Points on a hilly landscape, in no order, each with its height.
A climber steps from a point to the highest of its 2 nearest points, and stops where none of them is higher. Distance is the straight distance between rows; heights are no part of it.
J_177 height 7.14: [ 34  23  -9 -29  19  -8  -1  -5  13  13  -7  21  24  21  20  23  -2  19
  -7   4  18   4   2  41   2   1  10 -17]
J_748 height 4.36: [-17   2 -13 -26  31   1 -20 -20   2  46  23 -14 -19 -17  20  -3  16   4
 -17 -19  24 -12 -33 -18 -28 -34 -12   4]
J_437 height 7.82: [ 84 -13 -15   4 -30  16  -1  40  21 -33   5  44   9   1  -1  14  -4  19
 -23   3 -18   8  -6   6   8 -12  -4 -16]
J_130 height 4.87: [  4  46 -29 -17  27   5  37 -26   0  40  20 -30  25   0  35  -5   1  10
  -6  11  30 -13  37  -1 -12 -34  12 -39]
J_606 height 3.85: [-27   9   7   0   5 -15   5  -5  -4  35  -1   2   4 -18  35  -6  51  16
 -21 -15  40  -7 -35 -13 -19 -32 -31  17]
J_198 height 4.35: [ 12  -5  -9  21  13  17   7  -1  -7   8  11 -12  -2  15  -3 -15 -52  -8
  12  -1 -25 -18  -2  -5   4 -22   6  -7]
J_111 height 6.81: [  7 -10 -16  31 -21   6  52 -20 -43  17  21 -28  -2 -20  -1 -12  -1 -15
  14  15  10   7   9 -39   0 -27  -1  19]
J_76 height 2.50: [-41 -23   4 -15  35 -26   6   2 -24  -5  21 -24   6 -39 -33  -9  28  11
  13 -17  18   3 -17  -2  -3  37  -6  51]
J_108 height 4.34: [ 17   4  10 -19 -17  24 -21  52  16 -24  -3  13  19   0   4   8  -6  19
 -17 -25 -52  -2   3  27 -29  25  -6 -13]
J_626 height 6.57: [-29 -11  23  52 -22   0   3 -29 -22 -30   9   5   6  -2 -13  35  -1 -25
 -17  10   1 -11   8 -32  14  -4 -28  -2]
J_132 height 8.70: [ 16  27  17   9 -42  22 -29  17  31  -7  -6  13 -24 -15   0  18  38 -25
 -37  -6 -20   0  28 -24 -15  41  -2 -34]
J_735 height 2.24: [-11  11  -7  -3  22  -5  29 -18 -34  -2   7 -29 -15 -26 -32   3   3  17
  -4  12  13  -2  -8  16   5  43  -3  28]
J_832 height 2.89: [-39 -12 -16   1  10 -17   0  -9 -15 -17  13 -39  -8 -27 -27 -23  25  12
  15  -3  29  10 -35 -41  -4  -5 -22  33]
J_297 height 4.41: [-28 -19 -47  -8  12   6 -15 -41  10  -1   3 -14 -14  -6  19  22 -26  -1
 -10  23   6  30 -22 -13   7 -74  -1   3]
J_993 height 3.89: [ 28 -28 -31 -13  24  -9  -2 -29  -4  29  19  16  -9  12   9 -13 -20  12
   1   1  33  -1 -24 -28  18 -49   1   3]
J_195 height 3.28: [ 51   6   1  13 -18  32   9  16 -13  14  31  31 -11 -42 -30  12  -2  17
 -47 -30 -24 -26  -6  11   4  36  -9  20]
J_135 height 8.54: [ 48  31   2  -1 -31  29 -23  42  53 -18 -15  22   4  -3  25   4  45  -7
 -15 -18 -22   2  34  -5 -10  21  -5 -61]
J_213 height 1.92: [ 13 -23  -5 -22  36 -33  19  14 -15  17   0   0   4  14  13 -31   4  46
  44  -2   7  -6  -9  55  16  24  19  35]
J_978 height 4.64: [ 10  21  23 -10 -33  28 -34 -14   5  14   6 -17  22   7  42   6   1 -29
   6 -16 -34  16  24  24  -4  -3  28 -16]
J_891 height 7.23: [ -4 -19  -5  12 -30  13 -17  21  31 -28 -36 -16  -3   9  -2 -33  -5 -26
  21  31 -12  21 -25 -17   2 -42 -15 -10]
J_746 height 7.15: [  4  40 -20 -11 -29  12 -12  -3  18  16  -5 -34 -38 -19  -3  -8  19 -36
 -17  39   4  26   5 -12 -13   2   8  -9]
J_393 height 2.09: [ 12   4  12  20 -11 -19  13 -18 -48 -16  10  -4   5 -38 -44   2  24   5
 -12   0  44  -6 -11   6  25  42 -16  29]
J_752 height 5.84: [ 25  14  -7   0  40 -33  31  -3 -26  30  16  20  -7   2 -31  14 -13  29
  -2   9  46 -35  -4   3  15  41 -22   9]
J_311 height 3.36: [-43  -6   3 -28  12 -29 -24  32  38 -24 -43   0   1  10   3  -9  23  10
   9   5   1  16 -19  21 -25   8 -15   8]
J_615 height 5.95: [ 21   0  20   8  48 -18   3  10 -20  23   3  20 -19  13 -38  11 -33  11
 -17  -5  18 -38  11 -31   2  17 -18 -16]
J_744 height 4.72: [ 47  26 -14  31 -22  17  10  -1  20   7   9   4 -41  -1   6  29   3  -3
 -12  38  22 -21  29 -11  19  15 -29 -49]
J_287 height 5.60: [-38 -43  17 -19  -4 -23 -15  14   0 -24 -14  25   4  -2 -22 -20  28 -15
   5 -15  -1  32 -15 -24 -12   5  12  37]
J_173 height 4.43: [ 15 -17   1   4  -3 -16 -17  -7  13  11 -19  28 -12  36  22  -6 -25 -11
  14  30  20  12 -11  -3  17 -26 -16  -7]
J_253 height 4.56: [ 12 -14  19  52 -11  48  13  -2 -10  -5  25  40  -6 -10 -36 -15 -65 -25
  -9 -21 -39 -25   7  -4  28  -9  32  27]
J_412 height 3.04: [-19   8  -4  33 -29  21  55  22 -25 -11  28  -6 -35 -22 -13   9   7  -2
   4  23 -26  12  14  13  -9  34   3  27]
J_348 height 3.22: [-20  35 -17 -18 -23  12  21   7  36   2 -10  -1   8 -11  42  11  56  -1
 -38   8  17  26  30  -3 -21 -21 -10 -30]
J_486 height 2.78: [ 22  -3   7 -21 -28  -6  27  18  12  -6  -8  44  -5  18   9  -8  -7  -4
  10  21  -3  39  11   7 -12   5  22  14]
J_357 height 0.61: [-38  16   0  15 -18  24 -22 -21   3 -23  -4 -57  18  -2  -4  19 -11 -31
   7   9 -41   8  28  20 -15 -17  19 -12]
J_984 height 7.67: [ 52 -23 -16   3 -29  18   4  24  -5 -25   0  15   7   2  -7 -23   3  13
 -10   4  -9  23 -28  17  31 -10  -5  24]
J_528 height 1.02: [-20 -16  -6 -18  25 -39  -7  -3  26  17 -14  35   1  10  10  -6  22  -6
 -12  -6  37   2  -7 -58 -19 -52  -9 -24]
J_779 height 8.90: [-21  21  34  19 -24  -4 -49 -16   2  -2 -14  11 -21  -4 -16  26  35 -47
 -30   5  -2  -8  17 -27   9  39 -13 -33]
J_484 height 7.54: [ 31   3   0 -21   5   0 -17 -19  18 -15   1  32   1  22  -9  45 -25  -6
 -18  10 -17  10  34  10   8  34  47 -26]
J_859 height 5.17: [-25 -16  -8 -25  62 -18  -1  -8   8  35   9 -11 -28  24  10 -16 -28  23
  34  13   3   1 -20  17 -11  -3  19   9]
J_440 height 4.44: [ 18 -14   2  30  12  44  -8  10   0 -28   4  19 -11 -26 -54  -4 -45 -12
 -28 -21 -47 -34  -9  -9  24   8  -8  13]
J_72 height 7.25: [ 15  35 -25 -49  37  -6   9  11  30 -11 -26   1  26  10   5  19   2  10
  -5   2   6   4  32   3  -6  12  22 -51]
J_282 height 6.43: [ -9  -9  -3 -24 -19  17   3  29  -6  -8  17 -27  24 -14  24 -51  17  16
  23 -36 -33  11  -9   0 -13 -36  10  24]
J_91 height 2.87: [ 19 -12  -3 -28  12   8   4  -7  12   6  20  32  23   3  16  30 -27  16
 -20 -32 -33  12  15   7 -23  -3  31   6]
J_219 height 5.88: [-38 -23   0 -13   6  -9  20   4  -2   3  -6 -24  18  12  34 -23 -10   3
  40 -18 -25  17   7   6 -16 -44  22  12]
J_281 height 4.68: [ -3   9  20  37 -23  38  -4 -11  -9  12  21  13 -32  -2 -12 -10 -39 -51
 -10  -3 -49  -4  22   7  20  13  34  22]
J_549 height 3.96: [  8  31  15  21 -41   8  15   9  -6 -23 -10  -7  16   0  -6  25   5 -15
  13  23  -1   2  25  45  12  53   5  -5]
J_103 height 4.81: [ 18  45 -12  -1  -8   0   6 -20  -4   2  -4 -24 -28 -17 -13  18  17 -10
 -11  38  44  -8  18  13  13  27  -8 -38]
J_667 height 7.93: [ 37  25 -28 -13 -13  19   5  25  32   0 -12 -17  -1 -19   1 -15  31  18
 -33  -5  15 -11 -15 -18  -7 -35 -42 -24]
J_756 height 5.62: [  6  -4  11 -14   5 -10  14  21 -16  14   0 -15  24  13  10 -47 -14   2
  41 -16  -9   3  17   5   3   2  43  18]
J_512 height 2.60: [ 26  -9  -3  -8   8  19  29  24 -38  -4  21  10  11 -15  -9  16  -5  43
  -7 -15 -25  -4  10  62   8  45   7  37]
J_707 height 5.39: [-49 -25   9 -22   5 -31  -6   1 -17 -29   0   3  21 -22 -13  -2   9 -10
  10 -28 -23  43  15  -4 -15  27  41  34]
J_267 height 6.18: [-24   2  -1   7  42 -15 -22   2 -25  25  -5 -25 -24   0 -39  -6 -29   0
   7  -3   4 -54  -8 -23 -16  14 -27 -10]
J_612 height 8.52: [ 27  40  20 -37  31 -26 -35 -12   7  42 -26  -2   4  14 -14 -23  15 -14
  10  -2  34 -34  12   1  16  18  -4 -34]
J_526 height 4.95: [  0  35 -13  -6  23  18 -33 -25   2 -11 -20 -46 -10 -13 -25  30  19 -15
 -40  17  21 -21  24 -11   7  28 -11 -51]
J_84 height 3.88: [ 10  38  30  -7 -21 -20  25  -3   1  18  20  11  15   2  -1  11  16 -16
  -8 -19  -3  18  75 -21  -9  43  37 -28]
J_669 height 7.18: [ -7   4   0   8  -2  -3  10  30  -3 -13 -26 -39   4 -12 -29 -36   5  -2
  17  -8   2 -32 -22 -28 -10  -7 -42 -19]
J_665 height 7.55: [ -7  14 -32   5 -24  11   1  23  25 -24 -31 -26 -17  -9  10 -23  27 -13
  -2  15  19  12 -31 -10 -17 -33 -26 -22]
J_482 height 7.62: [ 11  21  23   3 -30   3 -20 -15  -7  28   3 -19  23 -12  21 -26  22  -5
 -10 -33  13 -13  -6  -2   2  -5  -3   6]
J_338 height 5.53: [-31  -2 -19 -30  26 -12   6   8   3  -5  10  -3 -16  -9 -20  27  -6  14
 -25   4 -18  11  11 -11 -42  20   6  -5]
J_847 height 8.21: [ 36  15 -10  -6 -24  16   8  38  35 -30 -34   6  40  -8  24  -7  40   9
  -5  -7  10  -1  -5   3   7 -31 -31 -35]
J_906 height 3.34: [-45 -20  -3  12   2 -13 -34 -27  -2   1  11 -46 -16  -5  -5 -21   6 -21
  22  11  20  14 -33 -27   8 -33   2  24]
J_987 height 7.29: [  4  21  21 -26 -15  -1 -40 -28   8  10 -13 -24  13 -11  -5 -22  19 -12
   7 -27  17 -10 -18  42  17  20   7  21]
J_85 height 4.05: [-19  21  38  29 -42  -9  -1 -11 -10  -5 -17  13   4  20  18  30  25 -24
  -3  22  28  -2   6  44   4  32 -24  12]
J_846 height 6.56: [-10 -18  -9 -28  35 -13 -10   1   6 -27  29  -4  59 -21  -6  -5   7  39
   2 -52  -8   5  -9 -27 -15 -23  -7   1]
J_294 height 5.57: [-50  14   0 -17  21 -14   5 -18   6  11   1 -22  29  -3  27 -33  21  21
  28 -20  32 -12   1  -1   2 -25  12  -1]
J_812 height 1.71: [  2 -42  17   3  15 -33 -29 -16  17  10   7  46 -10  17  -5  -5   3  17
   4 -16  49 -15 -42 -18  28 -26 -11  17]
J_789 height 0.88: [ 12   1   3  24  21  -2 -41 -19  18 -14 -25  24  13  16  -3  38   2 -14
  -4   8  18 -33   8 -43  21 -14 -28 -59]
J_759 height 0.83: [-13   5 -14  11  10 -11 -16  -8  19 -40 -20  -3  17   8   0  45   6  -6
 -19  21   8   8  20 -10   2 -10 -11 -51]
J_961 height 1.16: [-36  -6  -8 -20   8 -21   3   4  12  25  -8  16 -28   3   0 -23  -3 -24
  18   9   9  24  -9 -47 -26 -33  -5  -2]
J_32 height 3.67: [  3   9  17  37 -52   9   1 -14  -1  24  25  22 -22   2   7  -1  -3 -52
 -11  -3 -20   3  22 -64  -5   1  22 -15]
J_153 height 3.71: [ 10 -18 -37  -9  46 -16  27 -19   5  14  17  -5   1  11  11  12 -13  45
  13  24  44  -8 -21   8  16 -20  -6  -3]
J_434 height 4.21: [ -1  -3  15   3 -25   8 -10  22  33 -12  -9  25 -15   8  10  25  -7 -13
 -14   5 -36   8   6  10 -28   3 -16 -11]
J_370 height 6.74: [-26  16  -2  19 -35  26 -28 -21  15 -20  -7  -7 -53   4   5  23  -3 -38
  -8  43 -18  19   4  27   6  25   9  -4]
J_470 height 3.18: [-26  15  -9  40 -24  24  29  12 -13 -13  22 -30 -36   3 -10  15 -32 -10
  12  41 -24   2   3   2 -12  -3 -12  -8]
J_689 height 6.98: [ 17 -32  -8 -36   3   7  19  43 -17   8  16  -5   1 -19  18 -51  10  26
  22 -44 -43  24 -13  33  -9  -5  18  53]
J_673 height 4.65: [  2  35  -9  -2   6 -19  31  -8  -8  38   3 -17  -5  23  14 -15   0 -24
  18  11  21 -25  23 -21  -4 -15  12 -42]
J_122 height 7.46: [ 15  14   1 -28 -16  -7 -26 -50   4  10  -8  15  -2   3 -21  27  -3 -34
 -29  13   9  23  23  -5  20  23  39   2]
J_967 height 5.47: [-30 -37  -6 -10  47  -7  -9  -9  11   7   2 -13  10  20  40   5 -11  31
  36  -1 -11   9 -20  25 -11 -34  13   0]
J_583 height 7.58: [ 30  -3   3 -10  25 -10 -34 -12  18   3  -5  72 -18  18 -19  47 -28   4
 -33  18  -9 -11  13   5  18  38   8 -19]
J_344 height 3.80: [-12  21  19   7 -36  -9  34 -14 -12  16  28  -6  10  -8   1  -6  -2 -36
   1  -1  -5  22  52 -43  -1   6  39  -6]
J_777 height 5.89: [-12 -35   6   3  16  -6   5   2 -20  -3  11  -3   2   3  -5 -42 -18   0
  35 -15 -24  13 -14   3  13  -3  31  58]
J_710 height 3.41: [ 38  17   0  20 -42  51 -22 -14   1  -7  31   6  -8 -30 -13  19  -1  -8
 -41 -32 -37 -15   3  18   7  13  -5   5]
J_4 height 2.98: [ 18   9  11   2   1  -9  25 -11  -6  40  40  29  24   3  49  35  -5  13
 -18 -24  -5  -2  24 -11 -27 -12  14  -8]
J_763 height 0.94: [ 13 -17 -13   1  21 -25 -13   2  26 -12 -19  29  28  14  -8  13  12   7
  -9   2  43 -12 -16 -45  12 -45 -30 -42]
J_231 height 7.35: [ 43  22 -28 -47  10   8  -5  28  36 -32  -3  -7  14 -26 -15  17  17  29
 -32  -4  -1  23  22   4  -8  18  11 -28]
J_694 height 6.86: [-19 -23   5 -12  32 -38  -3 -11  -4 -27   4   5  31  -5 -14   9  -5  30
  16 -19   8  12   6   0  -2  -1   6   6]
J_536 height 8.34: [ 52  40   9 -23   1  -2 -15 -11  -2  68   3   8  -7   8  13 -14  14 -19
  -8 -15  20 -37  23 -11   3  27  15 -36]
J_805 height 6.99: [-21 -21   6  26   1  11 -44  -2   8 -43 -39 -16 -16   4 -13  -3  -9 -13
  14  14   9  -2 -32 -15  15 -11 -30  -2]
J_831 height 6.44: [  4 -26  -6  27  -4 -10  60   7 -44  -6  12   1   0 -16 -38 -14  -2   9
   6   3   8  12  -2 -35  19  13  11  25]
J_656 height 5.31: [-30  25 -24 -49  52 -17  -8 -19  12  -5  -3 -15   6 -18 -25  15  23   5
 -26  -2  26  18  -3  -4 -25   9   8 -16]
J_765 height 4.16: [ -8  -3  34  23 -11 -25  42   0 -35  -1  -8  10   2  10 -14  -8   3 -19
  27  24  15 -10   7  14  23  41   6  16]
J_981 height 4.91: [-28  -5  25  -2 -24   5  31  36 -16 -21  11   4  27   5  21  -3   2   7
  25 -20 -44  21  30  17 -27   8  22   9]
J_124 height 2.71: [ 23  -6   0   5   0  28  22  25 -17   1  -3   0   3   1  12   4 -14  29
  10   1 -22 -31  -4  59   2  17 -22   6]
J_424 height 4.15: [  2 -19 -40  11  -1   6   7 -22  17  14   4  -5   9  -5  26   5   0  21
 -13  13  27   8 -33 -28  -1 -72 -29  -2]
J_459 height 3.46: [-26 -54 -34  20  38 -17  49 -11 -40 -22  15  -1 -27  11 -12   2 -42  23
  25  39 -17   3 -10   1  16  -7   6  24]
J_107 height 2.46: [  7 -11  15 -19  28   5  10  23 -28  -7   6  -5  38 -11  -3 -12   2  45
  12 -42 -37 -14   2  37 -13  28  13  26]
J_819 height 5.16: [-24  14  -5 -18  33  -5   9 -34   0  14  20 -36  37  -8  31  19  -4  21
   4 -19  19  -7  21   7 -31 -30   8 -12]
J_59 height 2.83: [ 11  10 -24  -1  21  27   6  14  -4 -17  -5 -45  10  -2 -17  16 -18  22
   5   0  -1 -11   2  39  -5  10  -8  -9]
J_677 height 1.98: [ 34  -6  16  -3  -3 -20  -3 -26 -21  27   7   9 -10 -11 -40 -24   5  -4
 -10 -28  36  -8 -14   3  31  32   4  35]
J_569 height 4.30: [ 27  -7  -8  26   6  18 -16   9  -5 -19   5   8   1  -8 -23   4 -34   4
 -10 -13 -20 -39  -6 -29   0 -19 -25 -17]
J_387 height 4.26: [ 15   7  23  38 -27 -16  60   3 -37  15  21  -3  10  10  12  -6   7  10
  26   7  25 -28  13  17  17  18 -19   6]
J_773 height 3.59: [-19 -22 -12   0  47 -36  41 -16 -18 -20  -3  -7  -4  26   8  25 -23  28
  34  27  21   7  -1  25  12  -1   7  14]
J_487 height 8.40: [ 45  18  -6 -25 -31  12  -5  26  31  -8   2  26  23   9  37   9  28  12
 -23 -10 -13  20  14   3 -23 -12  -7 -38]
J_24 height 3.58: [-26 -24   4 -31   5  -6   9  31  20   5 -16  24 -10  12  20  -3  24  27
   2  -8  -6  15 -34   6 -36 -18 -21  18]
J_576 height 5.85: [-32 -29   9   5 -13 -26 -17 -19  -5  -6  -4  11  13 -17 -18  -6  17 -26
 -12 -11  16  30  -1 -69   2 -20   3  18]
J_207 height 3.98: [ 12 -26  15  10 -30   6  -7   9 -15 -10   7  50   3  -5  14  22   9  16
  -2  -7 -25   9 -23  32  13  19 -11  48]
J_600 height 2.26: [ 13   5  -6 -19  29   0  20  38 -15  -2  -5 -32  30  -6 -13 -42   0  39
  27 -38  -4 -36  -4  16 -10   8 -12  -2]
J_89 height 4.38: [  3   7  16  14  -7 -41  52  18 -26  15  -1  27  28  28  22  -1   1   4
  19  -8  21 -13  26 -19  -6  -5   2  -3]
J_180 height 3.45: [-23  20  -9  -1  -9  18   8   8  18  14   6  -6  14 -28  53  16  53   1
 -49 -21  19   9 -12  10 -25 -41 -37  -6]
J_588 height 4.88: [-16  -7  23  11 -18  21 -27  -7  -6   7  -1  -6   6  -3   2  -9 -16 -34
   7 -17 -44  14   0  -2  -3   1  18  22]
J_475 height 6.05: [-49  -8   0 -27  25 -20  20   3 -13   3  22 -22  41 -19  12 -28  42  32
  14 -41  -5   9  10 -11 -21 -24   7  12]
J_693 height 7.04: [  7  -8  32  -6  -2   5 -39  -6  14   3  -9 -18  14  20  21 -27  -5   4
  41 -12   5  -9 -38  54  24   8   5  28]
J_976 height 5.12: [ -9  41 -10 -43  19  -6 -21 -27  16  -3 -22 -45  17 -12 -10  16  30   0
 -20  14  32   3  19  22 -11  24  16 -30]
J_364 height 4.59: [ 22  21   1  25 -12   2  28  38  19   9 -13   9 -38  27   7   0 -21  -6
  14  29 -14 -23   5  13 -10  11 -17 -24]
J_894 height 0.74: [-18   6 -22  -8  -3  18 -38  -3  23 -45 -29 -32  17  -8   8  17   2 -25
 -13   7 -36  18   9  -8  -4 -13   0 -39]
J_129 height 5.14: [-43 -22  12  12  29 -11 -34 -24   8  24  -9   5   8  26  56  19 -12   7
  12   1  17 -17 -23  19  -6 -39  -5   4]
J_384 height 4.50: [ 29  -5  10   8 -32  39   4  62  -4 -21  16 -11  20 -25 -23 -17   6  22
 -12 -34 -47   9   9  12 -15  13  14   1]
J_959 height 4.86: [ -9   0 -26 -24  48  -1 -23 -23   9  41  12 -39 -43   4   2 -12 -34  17
  -4  14  11 -18 -21  -4  -3 -27  -2   2]
J_780 height 7.34: [  9  33 -21 -34  -7  -4  -5 -19  18   8   4   2 -16 -16 -19   6  22 -18
 -21  32  20  41  14  14  -4  19  37   6]
J_572 height 2.88: [ -8  -1 -13   6 -44  -1  56  33 -11   0  11   7 -20  -9  19  -7   0 -21
   7  27 -15  37   6   5 -14  -9  18  21]
J_881 height 5.13: [-28  -1  12 -23 -16   4  -7  21  -6 -19  -7 -20  18 -14  -7  -5  14 -20
   0 -23 -41   9  16   3 -28  17  20   4]
J_179 height 5.83: [-15  12 -17  -9  40   3  -8  13   2  10  -2 -21 -19  -7 -18   6 -10   8
  -6  -6  -9 -18 -12 -24 -43 -16 -28 -33]
J_17 height 4.06: [ 21 -17  31  27  -1  -9  29 -18 -38  13  14  10  16  22 -21 -19 -35 -12
  27 -10  11 -17   7  -6  37  22  16  18]
J_479 height 4.49: [ 21  10 -12  20  10  -2  39   3  -8  12  -1  -4  16  32  21   9 -38   3
  33  15   3 -26  17  10   9 -16  10 -41]
J_336 height 4.47: [ 13  -4   6  -1 -28  28 -31 -14  16 -18  -6   0  35  -1  35  32  -2   4
 -21 -11 -26  25 -10  17   1 -26  11  -1]
J_14 height 6.65: [-15  -9   2  24  18  12  -1   5 -23   3   7 -37 -13 -23 -35 -37 -22   8
  16 -19  -8 -37 -33 -17  -9   4 -32  18]
J_193 height 7.42: [ 30 -52 -11  -7 -18  13  31  34 -22 -12  11  22 -11  -6  17 -38   6  23
  15  -1 -24  19 -21  43  20   0  10  54]
J_877 height 4.19: [-18  15  10  20 -34   0   6 -18   7  -3 -19 -15  14   7  42  17  30 -10
  -5  19  30  19   6  25  18 -18 -20   9]
J_425 height 6.37: [-18  -2  -5  29  -2 -23  13 -34 -20  -4   6  10   1   3   4  41  14 -22
 -11  25  40  -5   9 -36   8 -26 -15 -24]
J_835 height 6.84: [-10  -1  23  38  -2   8  12 -12 -40  24   2 -25 -18  -2 -15 -16 -13 -11
  22  21  23 -52  -9  -9   9   4 -27  19]
J_833 height 3.68: [  1  12 -10  14 -10   1 -12 -31 -12  11  -7 -42  -4   1  -8 -31  -5 -28
   7   7  30   3 -12 -10  28 -22   3   6]
J_97 height 4.33: [ -1  -1   4   4 -14 -17 -25 -21  35   2 -34   8   8  39  36   1  13 -14
  -4  27  41   7 -22  35  33 -19  -8   2]
J_643 height 4.13: [ -6 -18  12  -6 -17  -1 -45  -6  25 -10 -26  65   2  17  11  35   3 -12
 -35   4 -18  22  -5  -9  -9  -4  -1 -15]
J_246 height 8.03: [ 38  26  11  11 -22  10   0 -17 -19  64   9  -8 -20  -9  -5 -21  11 -24
 -17 -11  21 -26  -8 -33  10   7  -1   1]
J_161 height 7.74: [ 60   3 -17   0   2   3  -5  31  28  -5 -29  36 -11  12 -16  12  -7  13
 -19  20  13 -12 -14   8  15   0 -25 -30]
J_974 height 6.78: [-28   2   8  27  -6  12 -18   4 -10 -29 -18  -4 -13 -12 -26  30 -10 -12
   3   6  -5 -17  -5   3 -10  20 -31  -8]
J_790 height 3.10: [ -6  17   5  -3 -25  -4  23 -20  17  14  21  26  14  -6  31  30  39   1
 -26 -11   0  13  32   0 -17  -6  12 -20]
J_252 height 4.71: [ 14 -24   9  -4 -37  21  28  59  -2 -18  20   3   2   8  -4 -22 -21   5
  17 -25 -62  27  24   2 -29   9  23  16]
J_972 height 4.66: [ 22  10   7  43 -22  11  21  22  14   3  15  30 -59  17 -10   9 -12 -20
 -16  38  -8 -18  29 -38  -6  13 -22 -41]
J_594 height 6.17: [ -5 -45   5  38 -15   7  27  -8 -46  -6   5   9  -8 -20 -34 -39 -20 -15
  13   2 -21   7  -3   6  31  18  32  52]
J_991 height 3.17: [-11   8 -10 -26  22   4 -23  13  51 -25 -34 -23  24   9  10   1  20  22
   2 -20   3   4 -14   5 -24 -21  -7 -25]
J_570 height 2.72: [ 15 -12  -6 -13 -31 -11  24  15 -13 -34 -12  12   9  -9 -22 -34   5 -16
  10  14   8  49   0  -9  20  11  36  26]
J_200 height 4.76: [-57 -22 -19   3  39  -3 -47 -41  22  21  -9 -23  -5  24  31  23  -3   2
  -6  14  14  14 -11 -18 -13 -61  -1 -17]
J_375 height 3.54: [ 19  15  15  51 -43  40 -23 -19  -4   6  24  27 -16 -11  -3  14  -1 -36
 -24  -6 -19 -20  23 -24  25   9 -13  -9]
J_685 height 4.51: [  8  -1  -1  16  -2   4   1  15   4  14 -23  46 -57  46   8   7 -44  -7
   1  35  -1 -27 -18   5   6  -6 -17  -1]
J_695 height 0.48: [-28  27   0  19 -12  53 -40 -23  19  -4  12 -25 -17  -6  13  25 -40 -26
   4   9 -53 -10  31  10  -7  -7  10  -1]
J_335 height 1.38: [-26 -31  -1  -8  18 -12   6  31   7   7 -18  -1 -45   2 -15 -45  -9 -10
  24   5 -14   6 -37 -22 -26  -2 -12  23]
J_913 height 3.83: [-22 -16  16   4 -11 -11  -6   8  -8  13 -12  21  -7   6  30  28  28  17
  -5  -2  -5   8 -17  32 -18  22 -17  21]
J_93 height 1.61: [-39 -48  -5  -1  37 -19 -10  19 -17  -9 -14   6 -33  14 -19 -20  -4  22
  26  11 -32   8 -23   7  -2  30   1  28]
J_142 height 1.78: [-29 -33   4  -4  45 -21   7  -3 -21 -11   7  -6 -15   6  -5  -8   2  37
  30   7 -19  -5 -23  52  30  52   8  49]
J_698 height 2.07: [ 28  -8   3 -37  42  -5  -5  30  15  11 -10 -23   9  10   6 -44  -2  44
  48 -30   4 -14 -24  32   7   6   6  14]
J_679 height 7.21: [ 34  26 -20 -36  -3  15  29  40  12  -6 -11  -3 -12  -9 -36 -16  14  19
 -27   5  -9  15   8  -4 -29  26  -3 -13]
J_184 height 8.69: [-11  22  15 -20  14 -22 -31  -9   3  22 -20  13 -16   9 -23  13  19 -27
 -20   4  20 -14  13 -20  -9  32  -2 -23]
J_15 height 2.99: [ 13   4 -20  -1  23  17 -24 -12  10 -33 -10 -25  50  -9  -2  24  -4  34
 -15 -17   0 -11 -12  26 -12 -30 -22 -26]
J_420 height 6.83: [-13 -25  44   0  -9 -24 -43  -7   5 -12  -7   3  31  20  -8 -30   0  -3
  54 -33   0   7 -20  13  35  27  24  46]
J_127 height 6.12: [-13  -7  -9  13 -14   4 -27 -29   7   4   1   5 -10  -9   0  14  18 -27
 -35   6  12  16  -1 -51 -12 -36 -14 -23]
J_533 height 4.07: [ 10 -20  23  -9 -11 -18 -32   9   6  -7 -18  71  -1  14 -10  12 -11  -6
 -18  -9  -4  27 -26   7  13  19  -6  34]
J_65 height 3.87: [ 17  15  -9  22 -16  19   1 -42 -21   7  19 -47  13 -11  10 -12 -34 -13
  24  12  10  17  -5  21  41 -15  28  36]
J_134 height 7.65: [ 32   0 -14   1  24   6 -42  -8  11  10  -7  40 -37   4 -16  35 -10   9
 -43  18   8 -24 -18  -1  18  11 -29 -29]
J_2 height 3.93: [ 12  35  29 -25 -24  -7   5   2   0 -11 -15   1  23   7 -19  12  13 -17
  -3  -6  -5  10  39  22   0  56  35  -4]
J_886 height 4.48: [ -6  15   0 -15  32 -39  40 -14 -13  28  14  15  18  21  -3   1 -10   6
   6   1  36 -12  32 -44 -10 -16   6 -29]
J_74 height 3.31: [-29 -17 -31  22  21  12  54  10 -31 -18  14 -27 -35   3  -2  19 -40  19
  20  39 -25  -9  -4  11 -24  -8  -6   4]
J_34 height 6.90: [ 10  14 -13 -23  -8   7  11  50   8 -17 -15 -17  10 -19 -19 -40  26  10
   1 -28 -24   8   0 -31 -32  -8 -22  -7]
J_548 height 1.85: [  4 -25  28   1  15 -21 -36 -16  -7  33   7  18 -17   3 -16 -37  -8  -2
  21 -20  29 -28 -38 -15  35   6   3  41]
J_977 height 7.03: [ 16 -11   1 -38  28 -23  22  14   7 -15  -6  27  13   9   1   7   2  40
  -9   5  23  14  -7  24  -6  23   1  10]
J_508 height 6.68: [ -4 -26  30  21   0 -13 -36 -29 -12 -18  13   9  41  13  -5  -9 -28  -2
  30 -24   4   0  -9 -11  39  -4   9  30]
J_850 height 3.97: [ 20 -17   9  28  -7  13  17 -35 -17   2  18  10  10  16   6  -2 -51  -9
  24  10  -6   1   5  27  49 -11  40  35]
J_245 height 7.24: [-32 -11  -4  34   0 -17  37 -31 -35   6  20 -13  -6  11  12  -5 -21  -3
  21  28  32 -11 -18 -19  17 -24  -7  17]
J_963 height 6.92: [-19  38 -10  -1 -37  19  10  16  36   7   2 -15 -56   0  21   4  22 -37
   2  45 -10  12  30  31 -11  23  11 -18]
J_783 height 4.31: [ -6   9   3  29 -30  47 -48 -16  18 -42  -8 -13   1 -14   9  31   7 -10
 -19   3 -32   5  -8  32  15  -8 -24  -3]

For each start below, name the point where the climber stops.
J_130 | J_231
J_93 | J_881
J_127 | J_779
J_991 | J_881
J_370 | J_437
J_344 | J_669
J_508 | J_779
J_972 | J_669

Call two points neighbours if one is among the 2 nearest of the other. Go from one point of each pair to the other, from neighbour to neighbour, staying as high as possible. Name the lowest point that can't be avoided.
J_219 and J_231 | J_756
J_669 and J_231 | J_34
J_245 and J_669 | J_14
